Each row is a point on a landscape with many peaks, with its height.
A climber steps from a point to whichever of its 2 nearest points has the largest rise for the distance, and stops where none of them is higher. Distance is the straight distance between rows; heights are no part of it.
z743: [ 81 122  63 113 103 158 176 116 162 127 121 101  86 164  88 111  55 109
 134 155 146 129  71 173 133  96 103 106 128 161 132  89 130 190]  height 427
z691: [193 161 126 117 129 129 142 160 107 127 150 177 129 134 112 120 104 121
 134 152 180 141 121 149  77 151 123 114  99 111 109 209 110 119]  height 587
z535: [ 79 138 156 125 131 150 175 118 133 129 158  65  90 132 122 178 108 123
 123 114 142 189 133 152 157  99 113 176 102 164  98 165 103 156]  height 709
z957: [134 138 162 192 144 129 148  90 109 133 148 114  99 182 187 132 114 113
 162 113 133 166  96 115 139 156 186 110 172 142 133 127  76 136]  height 184
z784: [122 127 149 108 153 105  86 119  83 153 157 158 149 137 172 125 201 113
 136 113 101  73 191  70 115 120 156 120 138 119 157 105 127 135]  height 582
z340: [119 174 150 105 118 115 159  90 110  95 106 138 167 108 149 172 113 130
 134  96 128 114 147 120 113 116 114 143 108 156 168 152 169 111]  height 292
z551: [104 104  93 138 132 103  89 110 171 101  74  76 153 146 141 122 128 114
 122 144  94  80  86 164 144 102  93  92 176 158  97  75 158 127]  height 337
z467: [125  93 106 107 119 100  39 134 146 128 117 111 116 108 123 134 160 145
 113 142  73  91 139 121 113 165 120 126 137 115  65 137 134 133]  height 349
z293: [ 70 122 136 113  83 148 201 135 128 115 153  58  86 168 150 142 109 124
 118 118 156 177 110 164 137 114  88 140 121 186 108 172  92 151]  height 861
z607: [125 123 138 112  90 157 164 173 124 114 195  79 115 122 155 168 169 134
  93 129 150 161 140  92 124 145 100 150 117 131 118 178 175 160]  height 482
z439: [117 130 153 135 117 104 115 113  64 147 120 190 170 119 169  84 173 118
 100 102 127  57 175  77  99 130 155 131 138 117 165 138  79 113]  height 703
z596: [ 76 139 123  95 140 131 151 114 142 121 120  88 112 108 107 168 105 121
 153 120 113 163 100 162 135 105 107 174  68 174  99 139 134 140]  height 599
z683: [104  87 149 126 162 132 156 111  84 140 151 107  83 185 195 151 121  99
 170 119 105 149  96  96 101 147 179 106 147 143 140 133  60 158]  height 232
z336: [115 152 139 123 107 124 149  58  79  90 124  75 118 163 176 183 117 118
 158  87 114 165 109 148 131 145 146 115 121 156 110 171  73 119]  height 154
z414: [ 98  87 100  94  98 132 136 145 159 125 101 134  96  84  77 141  58 142
 136 147 118 156  89 151  87 131 100 149  93  75 121 144  92 127]  height 112
z78: [183 168 148 185 127 149 128 169 109 155 189 137 132 146 143 100 190 142
 115 163 168 145 144 100 191 134 137 123 126 125 119 114 168 134]  height 455
z587: [159 107 145  99 172 116  99 118  96 137 131 159 157 115 157 167 162 118
 145  94 111 100 179  72 114 131 150 127 141  92 156  77 147 114]  height 493
z493: [112 122 100  95  79 123  81 137 127 138 153 102 111 109 103 117 156 139
 123 154 124 107 139 124 101 139 124 125 114 131  93 153 122 152]  height 447
z363: [211 112 123 120 143 148 148 161 125 102 158 110 160 136 160 152 169 144
 105 126 151 136 169  82 154 137 110 100 181 104 179  58 192 140]  height 877
z110: [214 173 157 154 153 121 120 154  88 134 172 198 139 140 132 127 167 130
 141 174 153 117 123 120 139 167 189 121  99  97  94 180 153 111]  height 608
z432: [ 79 152 147 145  83 134 186 136 128 119 147  93  79 175 127  94  84 158
 115 133 168 158 124 155 163  86 109 131 136 180 121 154  70 122]  height 679
z742: [ 55 108 108 118 135 141 135 120 155 151 115  78 101 151 149  90 111 108
 145 130  94 119 126 121 139  65 139 120 151 171 184  82 130 193]  height 632
z541: [163 139  86 131  88 134 115 165 138 125 135  59 131 154 133  95 192 156
  97 170 134 122 146 132 181 112  78  85 169 146 130  76 161 146]  height 244
z514: [181 114  93  80  84 129  97 146 128 134  92 161 155  85  67 109 128 166
 108 158 155 107 146 141 112 166  94 129  88  64 137 139 151  75]  height 174
z144: [156 172 128 169 126 138 126 180 153 137 149  97 118 152 138  71 173 145
 118 161 169 127 143 137 178 111  93 100 136 166 132  81 176 162]  height 350
z18: [163 130 152 162 182 114 104 158 143 141 138 197 127 110 114  96 141 126
 118 136 118 106 131 104 146 122 146 130 136 111 109 142 145 120]  height 444
z465: [114 190 142 100  84 127 160  71  59 121 123  88 161 125 151 188 165 145
 143  89 150 139 162 136 138 122 120 166 105 137 147 158 121 102]  height 242
z530: [149  84  83 138  89 129  43 126 167 134  94 141 166  90 109 113 142 130
  76 133  98 100 131 127 112 197 113 127 154  84  80 152 122 107]  height 260
z557: [ 87  96 130 122 194 104  80 118 152  99  88 119 126  96 154 156 156 114
 140  85  50 106 131 135 125 127 123 123 128 153 113 107 141 130]  height 396
z832: [221 178 169 114 165 115 140 182  92 136 159 209 163 113 130 118 177 132
 144 164 140 100 175 127 128 163 136 129  98 109 125 171 176 111]  height 671
z855: [ 75 109  97 126  87 135 108 126 129 130 145  85  98 131 173 103 132 123
 115 126 123 105 123 102  90 124 137  93 138 152 134 177 103 174]  height 348
z617: [184 103  73 105  66 156  70 111 146 118 103 139 167  89  85 134 143 154
  87 137 134 116 144 122 119 212 121 148 126  60 106 148 134  77]  height 209
z428: [124 131 161 129 223 120 151 112 105 140 164 138 100 139 138 177 140  85
 173 129 129 158 119 128 133 106 172 124 125 147 126  96 135 159]  height 473
z384: [ 78 149 170 142 191 106 172  92 114 152 116 139 105 134 173 142 105 115
 155  65 113 137 139 127 118  70 158 148 130 162 181 102 108 146]  height 622
z440: [215 130 138 109 153 165 180 162 123 107 177 149 148 145 115 168 129 140
 115 137 170 170 167 132 128 133 107 120 144 103 165  73 205 147]  height 714
z869: [142 198 100 199 177 132 111 115 167 146 115 143 120 146  96  94  91 126
 144 142 134 148  81 179 151 125 144 109 131 179  89 115 124 124]  height 356
z349: [150  86 129 129 137 152 116 150 148 102 153 127 152 119 171 129 159 135
  86 114 124 125 156  70 124 134 105  94 177 113 181  85 191 158]  height 704
z789: [142 194 119 100  77 140 152  62  80 103 134  75 148 145 135 216 132 140
 143 114 159 164 134 149 104 160 122 148 104 127 104 173  91 100]  height 201
z554: [136 195 118 171 169 125 125 126 162 147 144 105 116 166 110  90 141 127
 137 137 139 140 118 148 181 114 138  93 153 205  99  85 143 148]  height 245
z215: [ 65 104 127  98 110 129 124 110 114 156  90 114  90  79  96 146  67 134
 164 118 104 160 125 142  99 124 124 166  86  91 135 150  69 107]  height 82
z746: [157 131  89 111  91  99 113 165 146 113 107  61 166 168 163 116 151 124
 103 157 116  58 104 162 155 107  69  80 192 132 110  75 181 126]  height 218
z237: [133 133 124 122  95 160 178 184 119 119 192  95 105 133 116 148 150 137
  97 163 191 168 134 144 123 127  85 133  77 140 101 184 152 155]  height 420
z511: [118 105 158 100 195  94  66 161 152 122  87 140 151 105 134 159 164 150
 138 105  53  90 133 152 134 116 102 135 151 100  88 122 133  83]  height 287
z265: [ 69  89  86 104 152 115 102 109 172 118  96  66 132 153 160 115 119 109
 124 120  70 109  99 141 129 105 111  91 164 174 151  70 154 175]  height 468
z851: [115 128  76 171  89 127  99  94 168 123  74 113 173 137 102  85 134 138
 106 166 109 100 104 145 186 133 108 107 163 140  97  74 130 108]  height 222
z792: [134  89 122 133  98 120  95 118 124 156 128 154 118 103 118  96 125 125
  94 127 131 106 144  89  92 160 169 126 141  91 145 144  72 128]  height 572
z218: [163  92 150  67 209 102 115 113 117  95 114 157 149 106 156 198 143 110
 171  72  94 107 145 119 103 128 139 122 154 103 142  92 176 112]  height 418
z503: [147 189 101 164 126 126 118 122 153 120  83 166 154 128  93 124  88 136
 168 162 140 130  79 157 122 128 117  99 111 138 116 143 138  84]  height 456
z434: [175 116 165  69 139 125 168 180 120 115 146 160 153  93  70 159 110 142
 131 128 146 155 176 121 141  99 104 176  83  84 163 111 206 117]  height 854
z240: [119 134 138  64 213 130 167 152 133 128 142 139 121 152 141 133 110 107
 158 109 152 144 128 148  90  71 116 101 116 176 188  89 148 165]  height 430
z767: [ 84  97 134 139  91 135 113 120 131 168 107 114 154 133 107  76 171 135
  66 132 138  92 169  93 156  99 129 157 145 122 171  66 113 127]  height 355
z357: [118 135 138 114 211 125 162 110 129 130 125 153 111 128 119 144  92 106
 171  97 119 149 118 140 105  88 143 132 121 162 161  91 120 164]  height 507
z422: [ 91 146  70 149  81 109 119 106 160 138 105 117 142 143  81  88 120 122
 158 182 125  95  88 159 163  81  96 122 115 155  88  59 143  80]  height 142
z574: [162 104  73 175 102 143  65 119 168 130  94 147 121 108  99 105 107 138
 101 160 102 128  87 134 110 185 137 109 127  97  87 140 103 123]  height 203
z19: [184 176  94 102 120 137 145 160 125 104 106 179 152 116  97 123  95 123
 139 182 169 140  99 173  98 146  87  96  92 118 113 180 155 103]  height 526
z590: [195 169 153 172 132 155 144 148 106 134 185 175 128 146  97 126 167 124
 125 154 176 138 138 130 181 161 181 125 130  96 113 104 158 129]  height 531
z604: [142 120 120 127 102 172 140 136 130 119 182  86 122 134 156 168 166 122
 107 111 152 152 137  78 123 146 127 115 139 130 149 117 165 178]  height 558
z408: [220 160 171  76 161 130 182 182  86 122 149 193 163 105 106 145 137 114
 136 162 165 140 170 127 116 120 133 151  91  91 156 149 194 110]  height 743
z893: [ 53 138 114 163  91 141 159 132 170 133 128  79  77 159 113  88  73 140
 132 132 151 127  95 152 171  91 119 136 137 173 121 110 111 168]  height 527
z708: [ 68  97 150 142  84 155 165  94 117 116 100  97  99  95  98 151  59 141
 116  94 110 156 131 134 156 137 118 184 121 103 119 150  89 116]  height 45
z417: [102 123 105 185 111 108  93 107 159 140 107 117  93 115 103  94  97 135
 113 156 112 145  80 142 131 162 154 126 130 127  67 185  72 117]  height 148
z763: [113  83 116 106 130 120 116 108 102 129 152  88  87 135 168 142 110 115
 146 100  97 131 120 100  76 149 163 120 133 116 135 162  66 158]  height 276
z33: [ 76 118 143 112 159 132 117  99 170  87 116  91 130 102 134 169 125 108
 139  97  90 145 106 142 136 124 118 122  99 173 117 137 178 154]  height 506
z737: [140  89 116 103 154 102  24 151 151 146  98 135 138  95 122 150 162 143
 139 121  62  86 140 122 125 152  91 119 149  74  68 102 117  88]  height 259
z173: [ 53 100 115 167  95 111  83 121 147 165  82 137 100 100 109  73  82 125
 128 155  81 117  89 129 123 124 125 153 121 108  96 127  61 121]  height 92
z699: [140  96 124 140 156 107  64 130 147 136 109 199 145 103 109  84 140 128
 120 124  89  93 156 103 106 131 142 108 157  90 127 111 113 126]  height 445
z489: [ 69  99 142 155  88 105 123 121 121 156  73 154 126 134  93  36 106 140
 110 137 130 109 116 130 150 108 128 163 111 119 129 135  55  68]  height 43
z602: [169 132 180 182 169 109 124 143 104 124 154 202 116 137 132  98 140 120
 124 122 136 126 121 115 128 140 194 150 135  94  91 183 134 108]  height 530
z147: [157 134 167 149 159 130 170 119 104 137 158 143 122 150 137 195 136 110
 153 113 145 164 134 121 129 119 178 168 126 123 135 117 149 133]  height 547
z73: [169 133 119 138  94 123 130 154 108 127 159 152 125 135 145 106 123 135
 104 139 156 122 122 100  92 160 138  97 125 103 154 159 113 144]  height 678
z302: [ 90  94 184 152 125  90 154 143 117 154 116 161  87 127  96  64  88 147
 129 122 115 136 150 123 131 114 136 169 112 122 131 140  36  84]  height 4
z585: [118 134 145 147  90 117 139 119 109 125  87 192 176 118 151  68 116 124
 110 117 141  68 132 107 117 127 139 127 136 115 184 161  95  83]  height 605
z11: [127 112  78  93  63 141 115 150 139 152 102 161 121  79  62 106  88 144
 137 159 138 134  91 154 102 138 108 137  85  69 134 129 107  79]  height 140
z649: [ 97  96 148 134  73 137 166 122 139  97 131 102 111 107 116 128  93 140
 108 106 137 162 122 137 125 143 124 167 125 106 104 203 113 114]  height 12
z870: [150 156 149  94 185 108 115 102 130  80  86 160 192 107 169 191 136 122
 166  70 101  95 157 136 108 138 123 115 130 149 166 128 179  93]  height 351
z978: [ 44 116 156 117 155 135 156 103 151 110 125  97 120 135 174 124 114 107
 131  79 117 127 140 110 140  66 132 141 129 184 190  92 149 175]  height 813
z443: [106 103 119 147  82 137 105 110 118 193 123 120 108 145 105  78 152 141
  88 126 155 112 158 102 125 122 155 138 135 119 175  94  59 122]  height 460
z734: [134 160 143 159 156 129 149  79 103 125 127 124 136 157 166 144 115 117
 158 105 135 163  87 144 102 132 161  95 130 162 126 171  83 119]  height 138
z405: [190 141 153 122 165 173 201 138 118 116 175 157 149 135 114 197 121 115
 127 107 173 176 135 128 141 131 145 175 135 117 144 123 201 139]  height 621

Two climbers start at each pair of points below. Name the first point that both come to, or write none.
z78 / z869 | none
z708 / z302 | z530
z428 / z336 | none

Call two points neighbours if one is among the 2 nearest of the other. Go from one point of each pair to the other, from neighbour to neighbour, staying as high as possible. Name the lowest point that can't be avoided.
z293 / z357 | z743
z978 / z363 | z428
z978 / z73 | z18
z439 / z493 | z737
z439 / z73 | z792
z434 / z363 | z440

For each start below, name the point where the climber stops.
z746 | z978
z554 | z73
z422 | z978
z851 | z978
z18 | z434
